A landscape with many valleys, sampled at points; each row gives a point and its height.
A ball rolls from a point to whichever of its 6 nearest points has the largest drop for the distance, and stops where none of them is lower. Distance is the straight distance between rows; heights are no part of it.
Tasu: [  5  -8 -20   2   9   9  15  -5  -9  12  -1 -14   6 -18  -1 -13 -12 -22
 -12  41   4  17  -4  24   6   3  13 -12   0  10]  (h 301)
Ritug: [  2 -36   1  -4 -11  17  14   3 -22   2 -34  -3 -10  -8  -9  -7 -16  -1
 -22   5  32 -19 -17 -16 -36   2 -12 -20  20  -5]  (h 327)
sidus: [ -3   1  58  -9  21  10  23   3  -5   5  -7  23   3  -6  -8  31  10  13
  10 -25 -14 -13 -25 -17 -11 -24   5  -1  14  -2]  (h 370)
tepo: [  6  38   2   4 -27 -33 -30  12  13 -35  41  15  18   1  21  13  17   4
  37 -22 -32  10   4  -1  25 -36  -5  46 -13  27]  (h 315)
kop: [-16 -15  72 -17  27  12  12 -10  13  15 -23  35 -17  -2  -4  50  21  24
   3 -28 -28 -24 -17 -17 -25 -13 -16  -8  36 -15]  (h 459)
Naf: [ 13  -3  -2   0   7   3  16  -2 -18   3   3 -10  11 -14  -3  -4 -13 -15
  -2  32   5   2 -13  18  -4  -3  25  -8   5  12]  (h 371)
mek: [ -2  22  31   3 -16  -8  -2  12  18  -6  23  25   8  11  -5  10  10   6
  31 -10  -5 -15 -23   8   9 -24   9  21 -17   9]  (h 316)
pubuz: [  8  -9 -53  16  19  29  19  -3 -12  24 -19 -23  -2 -16  12 -33 -22 -29
 -24  27  18  40   9  20   4   7  -6 -22   6   8]  (h 281)
gameg: [-20 -39  49   9  -1  23  44 -19   3  -3 -67  -3  -4   3   5  44  -7  18
 -13 -16   7 -29   5 -66 -61  31 -29  -7  39 -30]  (h 303)
lofa: [ 10 -20  -6  -2   1  14  13   0 -21   5 -17  -2  -1 -10   0  -1 -17 -15
 -16  23  15  -2 -18   5 -13  -6   8 -13  22  10]  (h 331)
Losat: [ -4 -38  26  -6  -4  20  20   2  -9  -1 -46  -1  -6   5  -9  13  -6  17
 -13  -3  28 -26 -15 -40 -39  10 -17 -22  19 -14]  (h 353)
ded: [ -4 -29  39 -10   9  19  16  10  -6  -4 -39  12 -11   6  -7  18  -5  14
  -4  -8  18 -29 -18 -36 -23  -3 -12 -20  28  -7]  (h 462)
kes: [ -5  26  -7  -3 -31 -49 -41  20  13 -43  54  10  28   0  17  14  18  14
  42 -16 -30  22   7  -1  29 -36   0  40 -17  33]  (h 391)
Zomel: [ 11  38 -37   0 -15 -23 -30   0   6   1  41  -1  -6  15  13  -9   3 -18
   6  10 -11   9   9  32  44  -1  23  17 -14  14]  (h 487)
rure: [  8  13  16  -3  -5  -5  14   2   0   0  12   3  15  -1  -8   5  -4  -9
  15  22   6  -7 -20  19   4 -11  30   1  -7   9]  (h 372)
dus: [  6 -42 -25   3 -12  29  14  -9  -8  12 -39 -13  -8  -6  -5 -31 -14  -8
 -26  12  30   4  -8   4 -39  15 -11 -16  13  -7]  (h 266)
Mitel: [  2  -9  39  -8  15  14  21   5 -15   4 -20  18  -4   0  -4  21  -4   8
   5 -10   0 -26 -29 -23 -14 -17   7 -11  18   3]  (h 106)
kevid: [ 11  35 -71  28  32   6 -37  16  -5   7  33 -25  -1  -4  11 -55 -21 -32
 -13  25   4  28  17  29  72   4   4 -12 -55   4]  (h 568)
dusus: [ 14  38 -35   0 -27 -52 -31  20   2 -25  50   1  20  12  15  -3  20   5
  24 -11 -18  24  22  13  44 -16  21  38 -20  22]  (h 275)
pubog: [  4 -21  21 -13   9  13  14   8 -17   0 -30  11  -7   3  -8   8  -7   4
 -10   4  22 -27 -24 -25 -23 -11  -2 -14  24   1]  (h 420)
dira: [  5  24   4  -2 -12  -8  -1   6   9   0  23   7   5  11  -7   3  -1  -3
  21  15   6 -11 -12  22  15 -11  26  13 -18  11]  (h 359)
zalol: [ -6  26  31   5 -26 -14 -17   7  19  -7  30  32   2  -1   5  17   9   4
  35 -27 -21 -17 -13   4  11 -37 -14  35 -16  13]  (h 307)
fusur: [  6  12 -13   2  -9  -9   0   2  12   4  22   3   4   7 -13  -3 -12 -14
   7  28  10  -3 -11  33  16   0  25   2 -16  12]  (h 438)
Lagur: [  9 -22 -53  11   9  35  18  -9  -5  22 -31 -20 -10  -5   5 -36 -16 -22
 -30  18  29  28  -1  20 -12  10 -13 -20   8  -2]  (h 270)
Felid: [  7  39 -17   1 -19 -25 -22   2  14  -6  35  14   4  16  12   4   8 -15
  17   4  -8  -3  -6  21  25 -12  18  30 -11  20]  (h 302)
zosud: [-11 -23  49 -20  18  21  19   5  -1   4 -36  20 -11   4  -5  36   3  20
   3 -13   5 -30 -20 -33 -23  -6 -14 -17  27 -12]  (h 468)
fis: [ 14  27 -57  -7 -18 -68 -56  40  -5 -26  72  11  10  22   8 -35  19  13
  23  -6  -9  46  46  26  58 -24  16  19 -29  25]  (h 243)
deku: [-21 -21  81 -30  14   5   4 -21  21  26 -30  38 -17  -6  -5  59  25  33
   6 -26 -39 -21 -17  -9 -41  -3 -22  -1  44 -12]  (h 442)
Taki: [ 20  48 -79  23  34   4 -40  22 -18  -5  46 -40   0  -7  18 -59 -17 -31
 -19   4  -5  30  22  26  83  -3  14 -10 -58  13]  (h 491)
konis: [ -6  10  61  -2   2   0  19   4   6   1   9  19   7  -1 -14  20  12  13
  23 -19 -14 -15 -24  -2  -3 -24  10  10  -7  -3]  (h 341)
ziv: [-28 -34  89 -36   8  15   5 -28  30  17 -39  40 -24   0  -7  67  27  42
  12 -20 -24 -28 -25 -13 -57   5 -33  -6  44 -15]  (h 439)
Pako: [ 11  28 -33   1  -8 -13 -21  -3   8   9  34  -2  -6  10  -5 -14  -9 -18
  -1  28   4   7  10  36  38   3  18   5 -23   9]  (h 682)
mik: [  6  39 -14   0 -28 -36 -25  10   7 -21  42  13  15   6  21   8  15  -2
  26  -9 -22   9   2  12  28 -25   7  44 -15  24]  (h 193)
Mok: [  9  -1  21  -4   6   8  19   6 -17  -1  -2   5  12 -12  -6  11  -7  -2
   4  14  -2  -6 -20  -4  -5 -13  21  -4   9   7]  (h 397)
Zuman: [  4  17  34  -4 -10  -6  13   8   9  -2  11  14  10   6 -14   9   2   4
  27   3  -1 -14 -26   7   3 -17  21  11  -9   5]  (h 333)
temag: [ 16  44 -61  10  14 -14 -36   3  -7   1  51 -22  -7   4  11 -32  -4 -17
 -14   1 -15  21  31  36  69   3  23   7 -36  11]  (h 570)
pibo: [  5   6 -52  29  24  19  15   4   0  23   2 -30  14 -21   1 -43 -21 -26
 -18  35   9  44  17  23  22   9  -3 -30 -13  -2]  (h 295)
zed: [  3  37  15   5 -28 -23 -16  10  14 -14  26  25   6   7  11  14  13  -1
  30 -18 -24 -12 -12   9  23 -37  -6  34 -13  20]  (h 283)
Guso: [  8  28 -45  -7 -26 -66 -46  33   5 -36  65   9  20  20  10 -20  26  13
  27  -6 -13  42  35  16  51 -19  11  29 -22  22]  (h 240)
Genil: [  6  23 -60  30  33  10 -16  16   2  20  23 -22   2  -8  -1 -52 -25 -27
  -9  34  10  29  19  26  53  11  -1 -25 -51  -2]  (h 483)
guz: [ -2 -28   9  15 -14  35  36 -30 -20   2 -56 -21  -8  -3  -6   2  -8  -1
 -35 -13  22 -35  -5 -53 -65  45 -13  -8  24 -28]  (h 237)
Fiza: [ -1  19 -17 -15 -25 -55 -59  39  15 -48  64  20  27   2  13   7  22  15
  44 -11 -23  30  15   4  36 -34  -3  37 -17  32]  (h 378)
toter: [-19  -7  85  -6  12  -8  14  -9  14  18  -3  35  -4 -11 -15  43  23  23
  14 -30 -44 -10 -11   0 -16 -26 -11  13  13 -12]  (h 361)
nidi: [-30 -44  69 -23  11  19  29 -18  26  -2 -61   8  -8  -1 -11  67  11  40
  10 -16  -1 -23  -7 -45 -56  15 -32 -18  40 -26]  (h 393)
tar: [  0  11 -46  23  22   6   1   7   1  18  19 -26   6 -15   0 -37 -26 -26
  -9  39   9  34  17  29  36  11   2 -22 -31   2]  (h 384)
Fim: [  5   9 -36  11  17   2   3   1   7  18  20 -20   8 -14  -5 -26 -18 -22
  -4  43   5  25  12  35  28  13   9 -18 -23   0]  (h 425)
lanak: [-16 -41  40  -6   4  16  27   0  -4  -6 -49   3  -4   7  -8  27  -2  21
 -10 -13  20 -30 -11 -49 -44  10 -23 -21  30 -21]  (h 346)
Gapad: [ -4 -36  17   0 -17  26  29 -12 -21  -3 -45 -16   2  -5  -8  -7 -12   7
 -30  -6  30 -24  -6 -42 -59  29 -16 -20  16 -30]  (h 258)
rit: [-22 -32  61 -26  24  14  16  -9  21   9 -38  22 -18   5  -9  50  12  32
  11 -25  -3 -25 -20 -32 -34   0 -22 -16  37 -18]  (h 465)
furef: [  4  29 -43  10   5 -13 -25  -3   2  13  31 -11  -5   9  -1 -23 -14 -20
  -5  26  -2  12  14  39  51   9  14  -3 -26   4]  (h 810)
tet: [  6  21 -40 -25  -8 -65 -68  46   4 -42  75  27  12  27  11 -16  27   3
  45 -11 -22  42  31  22  53 -42   4  26 -11  42]  (h 254)
sidog: [-25 -41  62 -18   7  17  23  -8  22  -1 -53   6  -8  -2  -7  53  12  34
   2 -19  -1 -25 -12 -48 -47  17 -32 -20  34 -28]  (h 406)
vado: [-28 -31  76 -28  18  15   8 -15  31  13 -46  32 -19   2  -6  59  21  38
  10 -19 -16 -27 -18 -18 -46   6 -28 -15  43 -18]  (h 440)
Lofam: [-15 -25  35  14  -7  29  41 -30  -7   4 -71 -11 -14   5   1  25  -6   4
 -27 -16  20 -43   6 -70 -69  41 -22   0  39 -31]  (h 299)
Luga: [  8 -30 -22   2  -3  21  11  -8 -19  10 -25 -12 -11  -7   5 -17 -24 -14
 -24  25  24   1 -11  11 -22   4  -4 -15  20   8]  (h 287)
Sol: [  8  19 -40 -18 -15 -70 -62  42   8 -40  63  20  20  18  10 -17  26   9
  40  -8 -15  38  32  16  49 -34   8  29 -21  31]  (h 214)
sipe: [  6 -21 -38  11   6  23  15  -8 -15  18 -21 -17  -6 -16   7 -23 -22 -22
 -28  27  14  22   0  19 -11   1  -1 -18   9  12]  (h 284)
tave: [ 12  33 -52  -1 -17 -56 -42  27  -7 -22  59  -8  14  17  11 -26  17   5
   7  -8 -15  36  49  30  55  -8  24  24 -31  11]  (h 257)
pura: [  1 -35 -10  10 -10  39  34 -35 -20   5 -51 -36  -4  -8   0 -24  -6  -6
 -39 -14  23 -16  -9 -28 -63  45  -5  -9  11 -22]  (h 230)
Bidaf: [ 11  40 -59  11  -2 -29 -38   6 -11 -12  61 -21   1   5  12 -36   7  -8
  -9  -4 -16  35  46  34  69   3  30  14 -32  10]  (h 373)
supub: [-19 -38  53 -12  12  15  30  -2  12  -3 -50   7  -2   7  -9  36   0  29
   5 -16  12 -31 -13 -53 -41  15 -30 -25  31 -29]  (h 426)
Vekek: [ -8   5  66   8 -17 -12   2   4  21   3  14  39  -3  -7 -11  28  16  19
  30 -29 -30 -13 -16   8   0 -33 -14  18 -13  -2]  (h 326)
zaviv: [ -8 -39  30   6 -10  21  37 -11 -11  -2 -57 -14   2   4  -5  18  -7  14
 -25 -12  18 -29  -6 -59 -60  35 -16 -14  31 -30]  (h 176)
labit: [-15  -9  90 -15  12  -8  12 -15  15  18 -12  36  -7  -8  -8  55  28  26
  14 -29 -47 -13  -8  -4 -28 -15 -14  13  26  -9]  (h 392)
vitek: [  9  15 -28   6   3  -5  -3   0   7   8  24 -16   2  -4  -8 -19 -17 -21
   0  44   6  16   9  39  28  12  17 -10 -17   5]  (h 565)
ved: [ 22  43 -69  18  19  -2 -40  13 -19  -9  61 -36  -2  -9   8 -54  -2 -20
 -15  -4 -10  41  35  32  78  -3  23   1 -54   2]  (h 419)
ravak: [  0 -22  -1   8  -7  44  32 -49 -21   7 -63 -30 -13  -4  -4 -11  -9 -14
 -41 -17  26 -38  -4 -40 -75  53 -15   0  21 -26]  (h 203)
loti: [  7  -1 -35   9  16   9  11  -3 -11  14   8 -18  10 -24  -3 -18 -21 -24
 -13  42   5  31  10  31  15   8   8 -20  -7   6]  (h 211)
gat: [ 12  39 -65   6  -4 -33 -46  19 -12 -14  67 -16   8   6   8 -48  14  -1
  -7  -9 -17  44  50  35  75   0  29  15 -42   1]  (h 300)
vasez: [-19 -18  13  16   0  56  35 -61  -8  18 -71 -18 -22   1 -14  -5 -17 -21
 -32 -15  35 -64  -7 -50 -78  66 -19  -9  18 -35]  (h 280)
Pama: [ 15  35 -42   3  -5 -21 -24   0   6   5  36  -5 -10  11   7 -17  -2 -15
  -5  17  -1   6  12  38  46   2  26  13 -21  10]  (h 633)
feb: [  1 -39 -35   7  -6  42  21 -15  -9  14 -45 -28  -7  -5  -1 -38 -14 -12
 -26   0  36  10  -5   5 -41  26 -10 -18   2 -14]  (h 255)
zuno: [  3 -31 -22   6   2  45  38 -42 -18   7 -56 -44  -5  -6  -1 -31  -6 -13
 -35 -12  29  -9  -4 -19 -64  50  -6  -7   6 -22]  (h 236)

Where does a ball stop that starts at each point below?
lofa => ravak
vado => zaviv
Bidaf => Sol
Pama => mik
rit => zaviv
kop => mik
Lagur => ravak
labit => mik
ziv => zaviv
rure => mik
Taki => Sol
ved => Sol

Call two points neighbours if one is among the 6 nearest of the other. Go from one point of each pair to the other, from neighbour to neighbour, staying as low as possible. Name the highest point that can't be avoided.
zaviv and mik => rure
Sol and mik => dusus
zaviv and ravak => guz
loti and zaviv => pubuz
mik and Mitel => konis
